Each row is a point on a landscape with many valleys, with its height.
From any point a ball rolls to the lowest of the 2 points nearest to it. It stops when none of these is lower. Distance is the straight distance between rows; heights are no part of it.
pufu (h 5.34): [ 68  77 124  94 145  94 120 119 132 140 108 139 161 119  87 149 107 141
 129 134 100 141  85 170 142 146 101 145 141 109 134]
fom (h 3.84): [160 157 137 186 160  79 159  91 119 140 103 157 155 131 140 110 102 124
 147 157 157 158 122 152 167 130 122 111 122 102 112]
dela (h 6.52): [167 125 104 150 119 148 168 123 120 135 111 145 161 119 158 143 191 118
 100 166 148 126  84  81 131  74 144 110 116 112 146]
Bak (h 3.73): [185 170 139 187 179 107 143 116 162 152  90 144 149 112 174  88 164 124
 120 166 139 148 104 146 133 146 110 130 138 119 100]
gevi (h 5.51): [145 120 126 169 144  91 125 140 106 132 111 172 120 119 159 117 170 135
 143 177 129 163 123 183  96 141  64 165 118 157 105]
gumu (h 4.57): [ 87  96 143 121 117  76  72 169 126  91 164 113 120 128  85 131  43 156
 141 123 142 162 183 193 175 175  95 141 110 142 110]
paguz (h 6.97): [126 131 114 153  59 183 144 121 147 110 152  98  77 110 136 167  93 124
 191 164 179  90 181 113  95 119 108 147 130 132  87]
siloz (h 2.11): [111  81 105 141 102  94 133 130 107 110 149 175 116 166 106 187  81 126
 161 139 151 126 171 132 130  97  98 114 124 136 152]
Gona (h 7.38): [133 111 117 124 100 164 139 142 124 143 158 114  95 107 150 174 160 133
 144 137 117 112 103 119  75 144 114 166 124 142 103]
kan (h 3.37): [137 101 132  68 160 134 100 150 133 163 124 119 161 123 126 111 202 108
  47 136  87  99  61 110 134 148 178 126 154  97 136]
Vivep (h 6.59): [186 151 108 177 136 158 161 116 144 137 113 143 137 111 169 118 184 121
  98 160 158 106 105  95 105 101 130 121 138 117 126]
roni (h 6.74): [ 62  92 108 107  73 160 133 134 139 114 122 134 115 111 124 173 145 136
 150 160 130  97 135 142  84 137  78 156 134 143 125]
gafef (h 8.08): [ 84  78 147 150 131 106  67 143 113  91 152 147 133 164  99  94  78 153
  72  98  97 117 146 157 134 121 139 100 128 132 186]
nuzun (h 6.92): [209 158 128 114 116 154 181 145  87 177 168  84 108 126 145 128 183 112
 147 166 159 162 109  74 146 103 164 135  69 134 127]
Faf (h 7.08): [129 146 141 144 115 136 147 113 163 134 101  89 113  61 145 132 146 108
 195 146 120 142 132 145  92 173  80 194 118 129  58]
Suga (h 7.81): [141 135 130  76 130 139 126 159  73 134 187 112  92 184 132 102 147  98
  71  46  79 100 142 104  99 137 150 142 128 163 147]
bapo (h 3.91): [133 138 144 154 179 134  79 168 153 106 152 128 122 148 122  43 127 136
  47 115 109 101 147 141 129 153 149  87 139 155 165]
gunam (h 3.07): [156 120 122 152 116  39 141 133 104 126 148 164 113 162 168 182  67 115
 177 100 132 154 159 143 112 136  68 155 109 136 105]
Zufe (h 2.57): [120 109 125 140  99 113 131 130 122 110 160 134  95 148 153 174  88 131
 162 122 136 121 162 137 103 155  95 146 131 139 101]
lupuf (h 3.32): [115 134 115 140 186 127 119 121 159 146  73 155 176 116 134  93 186 136
  77 160 129 121  89 138 116 131 125 120 157 115 131]
vik (h 4.27): [115 125 104 100 127 168 120 136 156 158 102 125 154  91 146 122 227 132
  73 157 116 101  72 129  88 152 102 160 151 132 115]
nomo (h 2.96): [135 108 116 101 113  77 168 122 118 140 137 150 132 122 128 217 102 126
 149  86 108 144  94  93 129 103 116 106 105 115 158]
Filet (h 6.68): [ 58  77 105 166 100 146 105 107 145  82  97 163 141 134  92 131  70 127
 142 126 151 107 186 152 151  92 113  91 148 112 158]
teni (h 6.63): [ 22 101 118 118  81 144 126 134 150  98 108 148 131 107 124 129 156 138
 107 157 134  89 149 176  65 145  63 156 147 156 151]
rol (h 7.05): [206 143 131 132 111 137 153 152  78 165 178 106  80 127 148 140 168 105
 184 164 150 170 128 109 129 117 135 158  70 154 116]
fidi (h 0.46): [ 93 131 131 126  97 215 107 112 164  84 105  92 123  80  76 109 132 154
 139 150 143 118 132 129 164 114 161 108 154 122 114]
zuli (h 4.16): [136 124 117 115 145  70 144 144 118 153 101 163 162 107 168 151 190 132
  81  97  83 119  47 131  82 144  82 157 145 139 127]
kifa (h 2.73): [166 166 120 100 105 154 180 129  76 144 143 110 115 170 151 128 144  76
 118  57 131 118 126  30 105  71 159 117 108 149 157]
vid (h 3.12): [172 136 135 124 212  54 143 142 102 150  97 145 190 162 165 101 158 116
  46 128 121 145  84 111 137 116 151 118 113 112 148]
kaba (h 6.69): [176 135 118 141 143 172 125 123 139 141 117 133 154 129 135  93 202 135
  77 162 131 104 114 102 131 114 150 120 150 120 122]
kedat (h 6.27): [ 98 133 133 162 148 105  79 170 155 112 123 147 105 115 175  81 154 134
  90 119  87 119 138 182  62 188  74 160 149 175 120]
gato (h 6.71): [155 175 126 138 110 167 153  92 179 156 113  77 130  62 149 130  87 106
 160 115 140 120 102  81 122 119 161 117 124  62 109]
falez (h 6.26): [122 142 133 204 129  65 136 110 140 113 102 158 116 136 156 118  94 129
 171 150 153 146 166 185 121 147  62 160 134 140 104]
sep (h 2.30): [ 83  88 113 108  90 102 127 152 112 101 133 188 118 155 146 176 134 154
 110 102 101  83 114 135  72 108  83 145 159 161 155]
sisu (h 5.31): [ 83 133 133 124 150  75 127 109 184 140  99 139 141 111 126 127  86 128
 134  77  74 116 121 160  99 192  84 143 160 111 115]
muzuz (h 6.07): [175 172 151  70 169 143 131 128 101 139 117  82 149 142 107  75 147 124
 109 150 156 175 126 101 197 117 208 124 103 108 116]
tavof (h 4.01): [123 134 125 138 106 106 116 127 127  89 144 112 127 125  70 134  80 155
 183 164 184 159 170 179 209 133 105 141 124 148  83]
Doz (h 3.67): [151 146 131 149 183  99 100 156 125 129 150 143 134 173 144  62 132 134
  51 100  90 112 135 141 108 141 131 119 134 152 147]
Numep (h 4.84): [169 132 119 119  90  99 159 148  93 135 181 137  85 150 157 222 131 118
 183 131 129 124 151  95  92 101 106 136  94 168 149]
Tugi (h 8.01): [106  91 124 126 134 115 102 144  87 105 160 151 112 183 122 107 111 135
  59  78  96 105 151 133 106 112 145 117 132 143 184]
fekip (h 5.87): [103  87 110 149 103 147 154 113 138 135  78 140 168 102  94 193 147 119
 190 194 150 154 103 107 172  61 139  89 112  95 161]
rebib (h 5.67): [112 159 117 178 148  65 141 127 131 138  83 186 157 123 183 112 167 142
 113 121 117 127 109 158  68 129  57 157 157 155 135]
tet (h 5.33): [166 132 133 156 139 114 104 146 100 115 139 135 106 116 139 112 159 141
 147 184 137 174 140 179 148 149 100 172 114 168  84]
zela (h 3.75): [105 100 139  81 111 181 109 137 117 140 170  91  97 102  95 136 137 136
 117 114  90 102 100 130 135 160 161 137 134 125 120]
Mivin (h 5.15): [183 139 139 120 121 103 163 132  59 159 181 138  84 184 127 138 127 111
 172 143 158 162 170 118 148 107 135 140  74 158 155]
rebo (h 6.61): [211 175 141  82 167 144 138 148 106 179 135  75 151 155 160  92 193  85
  62 149 120 143 113  84 155 135 163 154  83 118 116]
kas (h 3.76): [167 151 132 128 189 105 144 125 144 166 113 119 154  96 166 126 151 132
 112 122 105 160  76 126 120 177 130 140 121 104  97]
zele (h 2.79): [120 136 145 103  98 180  99 125 143 121 168  79  95  95 112 125  96 147
 148 118 129 123 150 142 146 168 144 145 125 130  81]
Tuf (h 4.28): [106 111 117 108 126  70 118 155 112 145 115 189 138 139 168 144 182 146
  85 103  88 115  69 136  65 130  70 166 154 159 146]
daz (h 5.54): [161 152 121 121 143 112 165 125  62 147 139 133 122 202 140 107 122  97
  98  71 124 137 143  91 122  92 153 113 120 145 175]
nus (h 4.29): [ 96 110 131 121 101  99 102 143 138  86 146  95 132 127  63 120  49 149
 166 129 168 148 189 189 208 154 105 135 132 140  95]
Naze (h 5.58): [116 133 121 151 136 101 153 103 140 130  88 163 158 109 161 143 135 138
 119 115 123 121 104 135  86 134  82 138 155 128 131]
vuka (h 6.76): [ 72  79 104 135  88 144 114 116 151  85 113 144 129 140 108 164  68 121
 151  72 129  98 180 116 133 104 120 100 164 100 150]
nutol (h 3.02): [106  78 112 112  69 150 135 129 147 140 146 119 109 120  93 213 100 122
 192 136 139 106 143 103 123 115 113 126 128 117 123]
Lemug (h 2.81): [164 117 133  90 190  83 133 142  87 172 120 125 172 149 135 113 177 128
  63 133  95 146  72 125 140 141 151 136 101 114 130]
Kot (h 6.29): [161 125 122 137  80 103 184 118 112 150 153 130 131 136 130 202  99  96
 191 108 150 138 131  63 159  59 159  85  85 113 169]
naza (h 5.68): [150 154 127 123 142  85 167 110  74 127 119 154 138 183 138 136  91 102
 127  53 116 141 136  82 135  78 141 105 113 124 177]
nuz (h 6.60): [ 67  74 115 149 109 113  96 125 129  93 128 150 144 146  96 118  71 146
 120 134 143 119 175 171 141 109  97 114 135 140 160]
siz (h 5.14): [188 164 134 158 138 130 102 151 101 110 153 124 104 132 129  76 186 142
 123 184 148 151 147 170 154 141 124 149 123 179  91]
geba (h 0.20): [152 127 139 113 124 133 127 123  92 130 172 119 108 135  94 141 112 146
 154 148 143 166 140 137 174 124 152 130 108 130 110]
nama (h 6.77): [176 165 132 158  95 149 147 104 129 145 149 111  90 109 139 123 114 125
 185 148 169 130 142 117 139 125 131 143 108 122  97]
Mivat (h 3.28): [164 161 113 139 109 200 142 104 109 119 106 107 116 152 144 101 142  89
 128 106 145 116 151  50 143  57 216  82 124  90 159]
kuru (h 4.42): [150 121 124 124 122  75 135 153  77 125 136 187 122 170 172 145 166 152
  84  86  94 106  99 118  74  97  73 156 137 172 155]
merid (h 2.63): [ 79 110 124 142 115 109  90 163 134  91 139 170 110 144 143 102 119 155
  63  99 108 104 139 167  69 143  87 137 149 168 167]
Bira (h 3.16): [127  89 115 109 104 111 160 128 127 154 153 133 125 130 102 223 107 116
 182 121 117 129 124 103 136 105 112 124 104 120 142]
dit (h 5.63): [111 105 142  84 154 124 106 112 109 133 109 106 157 122  84 132 100 136
 149 113 125 171 113 126 209 126 194 110 119  76 124]
kosi (h 5.07): [ 67  70 137  84 121  89 102 152 130 127 148 115 146 120  74 144  83 155
 132 125  98 148 116 201 162 172 101 159 129 132 118]
vako (h 5.04): [ 91 140 130 141 131 168 130  83 181 127  84 113 154  94 111 125  94 119
 158 114 117 120 131 113 132 127 149 103 159  81 114]
mok (h 5.36): [178 162 135 113 140 105 186 132  51 169 159 125 108 187 145 133 139  86
 130 105 145 163 138  87 125 103 138 132  83 151 162]
vanom (h 3.04): [158 160 124 114  92 178 158 116  96 131 121 107 114 156 147 120 130  74
 138  68 145 114 134  34 119  61 196  96 116 107 173]
Ror (h 3.47): [147 134 123 150 187  84  94 149 131 135 134 150 172 192 157  59 168 130
  30 128 108  99 129 138 104 122 136 115 138 155 171]
lal (h 6.13): [111 113 139 148 114 122  72 180 121  94 158 130  73 114 178 118 132 132
  98 126 102 125 153 181  68 184  87 161 133 173 111]
Tatu (h 4.20): [137 118 142  50 126 163 122 132 112 170 172  71 115 111  99 136 132 122
 128  96  96 133  80 105 147 158 188 145 114  96 110]
tob (h 5.43): [ 94 102 132  80 123 162 102 115 147 115 106  92 148 100  61 149  96 141
 154 127 119 148 112 128 200 131 182 104 133  83 113]
neto (h 6.22): [182 165 148  82 181 158 110 141 141 134 113  73 152 127 120  77 171 124
  83 167 144 141 117  91 195 126 209 120 125 100 110]
volev (h 7.50): [139 113 129  84 103 169 123 145 119 139 166 110  91 115 153 157 180 124
 113  98  86  92  91 117  71 151 123 152 141 135 119]
setin (h 5.96): [124  96 105 144  90 138 151 110 129 120 115 144 137 131  81 210 117 125
 204 175 170 137 150 103 168  67 128  91 115 107 161]
Gama (h 6.50): [144 180 142 130 177 169 119 101 178 130 103 107 139  99 139  93 117 116
 124 115 124 116 112  85 138 139 189  83 161  88 125]
gake (h 0.99): [113 133 124 126  82 202 119 104 157  95 134  98 117  90  79 137  96 133
 178 133 160 121 148 109 169 101 156 106 146 107 103]
revar (h 6.14): [113 131 156 188 122  94  95 143 134  91 126 134  98 136 135 102  83 139
 148 160 152 150 187 205 127 167  74 158 126 165  99]
peko (h 5.64): [ 90  95 111  91 132 142 141 122 129 144 100 143 170 101  86 159 172 153
 135 185 128 157  72 147 133 118 112 137 128 125 135]
pil (h 5.99): [115 126 145 159 124 137  90 158 137  91 141 125  83 120 148 114 119 142
 118 152 129 125 172 179 111 174  97 145 127 168 107]
Kug (h 6.93): [117 155 126 155 117 132 169  99 180 129  91 100 131  78 148 143 116 113
 170 117 124 114 124 128  86 156  88 150 132 105  91]
som (h 5.16): [ 97 126 140 102 145  66 140 117 151 132 128 145 130 128 141 146  87 134
 112  35  70 114  88 136 113 164 101 134 154  94 127]
Guro (h 6.39): [159 187 143 115 166 172 111 120 163 128 120  92 135 109 123  81 136 135
 112 145 133 136 125 105 165 137 196  96 145 115 103]
Vip (h 3.13): [104 123 121 135 152 140 101 126 152 127 106 154 151 126 121  87 151 150
  77 152 122 122 110 166 111 132 114 124 155 137 140]
Ziv (h 0.74): [137 123 128 117 138 161 115 118 101 119 142 123 116 137  90 113 111 144
 128 128 134 134 133 127 157 129 163 116 133 127 119]
Vakev (h 7.02): [118  88 107 120 117 165 107 137 103 116 120 154 156 132  73 144 198 157
 136 208 157 142 110 132 166  62 145 106 129 145 157]
guza (h 4.98): [179 129 115 136 102  95 170 134  85 147 173 147  85 171 135 199 127 107
 198 157 160 141 159 108 136 103 121 122  76 156 149]
remam (h 2.87): [ 84 106 135 132 130 139 104 139 149 104 133 141 115 116 122  94 126 153
  77 125 113 100 131 170  98 161 101 122 159 140 141]
kevav (h 4.68): [120 191 149 158 142 188 121  96 204  98 108  94 120  89  99  81  98 139
 152 137 154 114 149 124 155 149 149 103 154 119  93]
Zozul (h 2.41): [180 156 136 103  94 114 197 142  73 144 136 127 129 144 165 168 169  92
 111  80 119 118  91  43 108  61 144 102  96 161 171]
Zes (h 4.53): [135 115 129 107 129  64 120 166  75 117 167 158  99 167 175 168 133 145
 122  84  73 130 112 125  76 136  86 164 120 167 136]
feli (h 1.49): [115 114 128 112  91 171 129 116 159 119 124  92 131  93  74 160  89 132
 187 138 152 125 147 126 165 134 122 131 131 106  87]
Sibom (h 4.14): [143 153 138 122 176 158 100 143 137 113 148 113 114 148 110  56 111 127
  74 110 118 115 156 126 156 142 175  87 137 141 148]
zure (h 4.87): [ 80 162 138 159 142 170 128  82 205 103  79 115 147  91 110  87  91 120
 147 126 135 103 155 129 136 142 122  94 166 109 104]
soteg (h 6.62): [167 178 144 123 145 160 146 107 164 154 114  87 147  87 166 114 118 110
 122  96 132 115  96  60 117 114 195  99 128  75 126]
Zud (h 4.11): [181 190 142  76 128 182 115 104 123 151 148  60 110 123 112  68 122 118
 150 109 161 149 142  87 154 130 203 124 115 109 121]
salup (h 3.26): [117  99 122 162 131  33 124 143 110 134 145 172 124 174 143 152  72 138
 159 126 123 163 155 184 128 139  71 156 106 141 114]
fusi (h 4.40): [199 190 136 100 113 189 124 116 124 156 174  69  80 118 142  77 147 115
 147 122 156 133 146  86 134 143 167 153  99 122  97]
dunul (h 7.27): [151 114 120 158  81 140 159 140 124 143 146 132  93 110 171 200 151 122
 183 168 133 121 117 119  70 116  86 160 116 153 103]
nepe (h 6.35): [ 98 133 116 181 149  64 133  97 143 139  88 173 160 136 138 101 115 142
 132 156 144 152 133 186 108 141  63 147 141 127 121]
Mev (h 6.44): [ 48 106 122 171 138  62 110 125 160 123  88 171 175 144 119  92  92 151
 125 144 145 131 162 201 100 133  58 156 130 152 147]
tev (h 3.74): [116  82 126  73 139 153 117 141 126 157 124 126 161 121 105 146 213 137
  78 161 109 116  36 114 135 130 163 132 146 104 136]
Gimos (h 3.45): [125 106 122 164 141  42 137 125 120 145 123 161 152 152 116 140  51 135
 161 124 144 172 149 177 163 140  84 139 116 111 105]
pomek (h 3.96): [156 141 122 133 166  82 146 128 126 170  97 142 161 101 179 135 183 119
  98 128 103 153  53 141 101 164 104 156 123 123 111]
Tir (h 6.67): [189 164 119 182 118 160 158 106 133 138 135 134 105 120 159 114 156 127
 140 141 155 125 135 111 122 123 137 130 133 109 105]
rifo (h 6.45): [154 126 122 151 118 123 190 124 118 128  91 134 172 114 180 155 171 100
 113 138 150 134  84  63 143  50 166  72 108 112 169]
puduv (h 4.63): [143 132 143  64 162 117 129 125 113 174 164  87 114 124 131 119 138 111
 107  78  71 139  83 114 138 184 167 142 126  99 114]
Gul (h 3.52): [153 167 138 106 142 197 115 104 128 140  97  82 122 138 137  81 130  90
 142  94 150 136 142  49 150  89 230  88 115  73 152]
Pesid (h 5.77): [103 103 117 126 128 132 148 107 128 139  77 141 175 100  93 163 158 151
 156 201 154 162  84 123 171  90 127 111 114 104 142]
dogov (h 6.17): [161 141 119 117  91 154 166 113 104 159 157 119  99 140 113 170 106  96
 202 137 164 148 154  74 157  79 167 109  79 116 163]
Mose (h 6.06): [157 132 117 160  93 151 160 109 109 128 131 144 115 136 103 167 121 107
 198 169 185 141 151  87 185  59 158  97  98  99 154]
felu (h 8.41): [119 116 143 102 177  79 105 127 130 154 122 135 142 127 126 110 115 146
 100 112  82 149  82 186 134 179 125 151 134 115 122]
zibi (h 6.79): [209 159 125 101 126 159 167 145  93 177 142  87 130 153 149 112 201  81
  93 150 144 144 116  63 148 102 163 140  83 125 132]
fofam (h 2.64): [155 141 137 100  84  91 193 143  96 144 132 125 126 121 155 193 117 110
 147  56 103 122  82  40 122  72 137 100  91 139 161]
Tuli (h 1.82): [110  78 118 116  96 120 110 144 118 112 165 139 112 151  76 186  81 136
 177 154 152 134 183 146 170 107 117 124 112 143 125]
dopu (h 4.25): [129 160 143 149 193 152 102 136 209 129 112 135 146 104 142  58 165 135
  92 164 120 110 115 149 116 178 108 108 169 154 104]
Ras (h 6.88): [145 141 121 160  77 160 155 111 144 121 149 122  95 119 122 166  77 115
 185 131 173 105 168 105 133 109 119 126 129 108 103]
mibo (h 5.13): [ 74 105 135 112 105 177  87 128 147  87 144 108 115 110  78 116  78 130
 121  87 112 111 157 145 160 153 164  89 148 111 150]
moge (h 1.43): [133  99 127 104 107  95 121 147  85 124 191 135  88 174 102 176  70 127
 178 151 156 148 195 147 156 129 123 132  90 159 130]
ralas (h 5.62): [150 137 117 185 164  76 110 124 129 138 102 178 137 142 182  96 167 135
 103 142 121 136 119 168  83 138  77 157 133 153 124]
nidag (h 5.86): [124 129 133 144 104 171 105 140 126  89 148 119  83 113 116 109 126 154
 119 161 150 118 162 160 133 143 121 131 140 169 107]
vani (h 4.69): [ 90 103 140  94 156 138  80 128 114 114 140 110 125 156 101 100  83 117
 105  63  86 124 145 130 168 140 205  85 137  92 153]
pom (h 2.83): [ 77 129 131 122  78 163 134 122 173  98 106  68 110  76 116 145 109 121
 192 169 141  98 167 148  91 173  72 173 129 141  58]
ledi (h 6.80): [155 106 124 117 131 185 108 144 116 124 147 126 136 132 119 110 204 140
  73 171 127 107 112 129 129 119 140 125 141 142 123]
Mukap (h 2.34): [112  87 121 129  95 127 141 129 122  98 150 153 113 156 127 180  91 135
 143 104 122 107 159 125 100 115 104 137 143 139 134]
Serik (h 8.15): [ 91 104 148 158 158  79  82 145 139 116 139 140 140 153 105  79  35 150
  90  81 102 134 156 181 138 147 134 108 135 125 163]
taf (h 6.87): [103 118 115 153  85 184 144 105 147 110 119 122 109 108 127 150 131 130
 162 164 152 100 148 138  98 124 100 149 139 137 106]
Gilo (h 6.49): [ 39 132 116 150 120 124 120 114 163 113  96 174 144 116 142  84 151 142
  95 147 129  94 160 179  51 139  62 142 158 155 156]
Fas (h 4.15): [170 155 140 149 171 128 151 107 119 127  81 121 152 135 143 101 137 114
 126 151 164 165 118  90 180  83 207  87 107  74 138]
moz (h 5.85): [140 139 148  55 178 132 116 128  88 146 126  77 149 143  93 113 130 125
 124 121 133 179 112 119 201 128 227 114 104  92 131]
ruti (h 7.65): [155 133 141  79 110 150 123 151 110 137 194 101  83 140 152 120 166 106
  86  65  82  90 116 103  82 158 142 158 127 148 120]
zuru (h 2.84): [134 119 128 141  91  77 121 147 127 119 147 131  89 149 184 195  75 104
 183  81 125 129 175 132  81 164  64 164 133 142  89]
lada (h 4.70): [152 109 119 110 115 100 148 141  75 132 177 140  89 161 144 183 136 127
 143 103  97 129 131 116  88 120 109 143 108 158 136]
zati (h 3.29): [159 129 120 148 201  54 109 147 126 150 101 171 193 177 156  77 163 137
  45 148 115 128  95 128 122 109 150 121 133 129 157]
reva (h 3.36): [ 62 134 146 134 116 156 120 112 191  95 104  97 113  74 124  99 122 128
 154 144 120  97 176 164 100 192  69 157 143 147  83]
tez (h 0.84): [150 123 134  92 131 105 113 143  66 136 190 112  93 156 101 136 113 135
 156 140 133 167 168 150 162 144 145 156  82 163 124]
Gagul (h 3.65): [119 115 127 146 164  61 152  87 122 148  93 149 173 137 115 133  74 133
 149 140 142 169 119 154 180 126 118 130 119  93 125]
feri (h 8.22): [115 113 140 139 151  70 106 128 125 130 145 127 127 150 113  95  38 146
 126  98 118 157 164 180 154 164 128 125 113 130 126]
nad (h 7.10): [153 112 116 134 122 146 159 134 103 138 131 157 134 130  89 166 172 152
 162 226 167 147 115 120 159  67 131 120 102 148 145]
Vorub (h 5.32): [ 56 102 134 127 100 170  85 135 144  78 121 106 129  89  71 114  81 142
 122 132 140 107 167 161 161 141 124  97 144 132 137]
boni (h 4.26): [131 139 116 141 145 159 128 123 165 142  96 142 148  89 154 110 223 129
 104 173 121 116 104 148  77 154  87 158 148 152 106]
gusu (h 4.03): [139 159 133 158 166 147 117 127 178 130 112 124 119  97 158  96 168 132
 115 147 113 113 124 151  92 172  98 140 150 153  98]
viv (h 2.80): [159 150 118 132 156 123 142 115 109 121  90 140 157 151 157 119 162  99
  86  85 125 110 108  63 120  80 178  85 151 109 163]
Noro (h 5.69): [ 94 124 139 123  96 205  84 155 143  73 148 100  99  78  91 106 134 155
  84 145 145  97 141 153 124 150 137 104 148 158 128]
fet (h 4.93): [113 123 141  77 151 105 131 117 127 144 151 113 116 133 127 134  99 125
 111  59  67 127  94 128 132 172 155 124 143  91 118]
Vusud (h 4.48): [122 174 147 166 179 162 111 114 188 107 103 127 132 106 111  65 128 152
 120 155 142 118 152 156 147 158 128  99 161 149 103]
vive (h 4.91): [201 155 132 130 146 147 120 151  79 135 165 114 105 167 135  74 179 127
  93 154 136 139 155 130 148 133 138 149 110 160 121]
ril (h 5.52): [ 54 103 129 120  79 194  96 142 158  68 130 104 107  84  71 130 110 139
 111 151 143  93 158 153 122 155  95 125 145 152 135]
Mip (h 6.94): [109  84 104 113 117 178 112 136 108 124 139 150 138 119  95 128 195 163
 100 188 139 124 102 149 127 100 122 131 138 156 140]
deda (h 4.80): [ 89  80 149 118 118  78  68 178 108 115 173 123 112 138  84 131  74 160
 120 134 105 158 142 215 160 168  95 157 113 146 124]
kevem (h 2.47): [ 78  87 120 120 102 113  90 164 105  95 146 189 109 160 150 134 131 148
  61  97 107  81 124 148  63 111  97 135 155 159 193]
vasa (h 2.62): [113 122 118 143 152 131 119 114 126 107  62 153 166 137 157 134 147 117
 104  90 123 111  99  88 124  83 173  78 149  79 160]
tid (h 7.17): [180 131 128 140  90 134 144 156  96 145 179 108  73 113 161 190 155 111
 199 175 143 149 128 111  92 123 112 168  87 154  99]
fodep (h 3.81): [180 180 133  77 131 205 142 113 135 157 141  62 117 122 135  77 133  88
 134  95 151 123 125  47 131 114 215 113 107  89 142]
ketaz (h 2.82): [141 124 141 101  87  56 174 137 102 137 133 156 140 130 151 212  91 123
 160  42  98 126 101  63 134  99 105 106 103 132 142]
Rezi (h 4.02): [123  96 116  92 118 176 133 137 132 162 122 123 141  98 118 152 215 134
  98 167 112 104  53 120 101 118 123 152 138 119 120]
tesif (h 3.72): [118 107 125 154 118  76 140 128 130 122 116 133 145 133  87 135  68 132
 192 166 169 159 168 189 183 142  70 144 119 128  83]
pepu (h 5.23): [ 97 115 127 108 115 182 109 103 150 124 106 103 142 102 100 145 107 127
 145 100 104 120 103 105 152 131 179 102 147  75 123]
seba (h 6.38): [145 126 125 156  87 107 194 116 118 135 110 130 152 120 166 183 130  91
 166 117 150 145  99  53 156  32 180  59  89 111 179]
zudu (h 3.27): [117 118 134  76  97 171 117 139 121 141 185  79  92  97  82 154 126 147
 165 138 115 135 123 126 149 156 151 154 116 136  92]
gozo (h 2.17): [ 94 126 129 107  87 160 120 134 157 103 135  75 112  92  87 145 102 140
 168 140 138 121 156 161 141 174  94 156 135 144  67]
rir (h 3.01): [179 175 134 144 172 131 147 111 154 140 115 134 135 143 176  91 143 105
  91  90 123 108 127  74 119 110 168  94 146 109 132]
geto (h 2.56): [129 107 105 139  76 137 147 124 116 109 152 166 112 149 140 206 114 127
 158 113 139  89 135  77  86  75  99 118 140 139 156]
Sobud (h 2.29): [ 62 132 112 153 134 108 124  99 163 112  59 182 168 133 140 108 117 131
 109  94 123 101 121 136  85  98 100 110 173 120 173]
Zap (h 5.50): [100  91 134 108 143 117 136 112 120 154 104 132 159 114 100 157 140 137
 126 138 106 148  71 134 135 131 131 129 128 104 132]
zutib (h 3.89): [178 162 144 191 155 108 148 107 131 140 106 148 127 123 147  91 129 131
 153 170 159 148 139 155 141 146 107 137 126 121  86]
vofe (h 3.54): [144 152 139 155 184 107 140 108 167 156  86 126 164  99 152 109 140 124
 106 146 127 129  88 125 125 157 131 115 144 107 112]
Sed (h 7.93): [125 114 120  88 119 135 130 149  71 104 175 137 100 185 125 133 127 126
  86  67  90  96 132 106  99 118 142 131 128 148 160]
sot (h 2.77): [104  95 110 144  53 137 156 120 152 117 129 137 115 135 130 209 108 116
 193 134 158  87 162  99  87 100  80 121 131 128 129]
Tof (h 5.47): [100 151 125 134 160  94 138 107 177 140  75 147 137 108 156 116 145 130
 113 103  97 119  94 151  75 174  78 149 167 128 116]
gal (h 6.81): [125 162 119 147  98 145 173  94 185 145 102  90 140  70 161 156  99 111
 152  86 118 106  92  87  87 129 120 132 133  88 104]
Nef (h 6.41): [192 165 137  95 196 136 127 151 130 150 118  93 167 144 141  81 198 110
  65 179 129 135 120 110 175 128 176 136 115 114 105]
Gef (h 2.12): [ 56 125 105 132 104  92 128 119 142 104  98 195 143 136 146 144 113 147
 105  86 118  95 124 143  66 110  76 141 165 145 153]
Pido (h 6.40): [ 49 134 132 144 124  82 100 151 166 114 110 173 125 118 169 100 140 134
  97 121 107 110 136 190  47 167  51 178 151 166 142]
lef (h 2.44): [ 96 122 118 157 150 106 121 101 144 105  73 171 165 146 133 111 103 132
 113  96 114 119 122 126 125 100 141  92 160 104 158]
roso (h 3.77): [109 174 146 160 142 171 123 121 206 115  99  97 102  71 141  84 151 129
 146 147 116 107 139 147  88 189  93 149 145 152  76]
fika (h 4.92): [ 74 104 126 114 126 157  77 118 131 100 114 110 139 135 105 115  73 123
 141  63 105 123 162 129 180 135 185  70 142  78 139]
Lesa (h 4.67): [203 183 140 107 140 162 129 134 103 145 170  88  97 137 131  73 174 131
 134 150 143 150 142 120 151 139 158 153 104 153  99]
gen (h 6.51): [ 56  90 120 174 127  86  94 130 142 106  98 164 163 148  99  87  73 164
 109 156 152 146 156 200 129 112  94 132 132 148 167]
susa (h 4.00): [144 146 136 166 162 114 138  91 109 121  92 150 149 145 122 108  93 120
 142 139 162 157 135 121 176 103 177  88 125  80 130]
sukim (h 8.32): [117 122 134 101 180  64 112 123 113 158 144 124 141 146 122 112  71 143
 121 100  97 159 118 168 150 176 138 142 115 107 104]
lapi (h 0.97): [136 131 124 144 126 183 124 102 137 112 103 121 142 112  89 110 146 146
 123 168 149 135 118 123 158 106 164 108 140 109 122]
mabon (h 4.41): [124 149 151  92 166 143  91 130 108 113 143  96 122 147  86  66  97 124
  96 102 118 141 144 130 177 143 207  87 129 115 148]

For each start below, name the point where the ball stops.
dogov: geba
Gimos: geba
Vakev: geba
taf: Lemug
naza: vofe
Filet: Lemug
nad: geba
Vorub: Lemug
daz: vofe
tet: Zozul
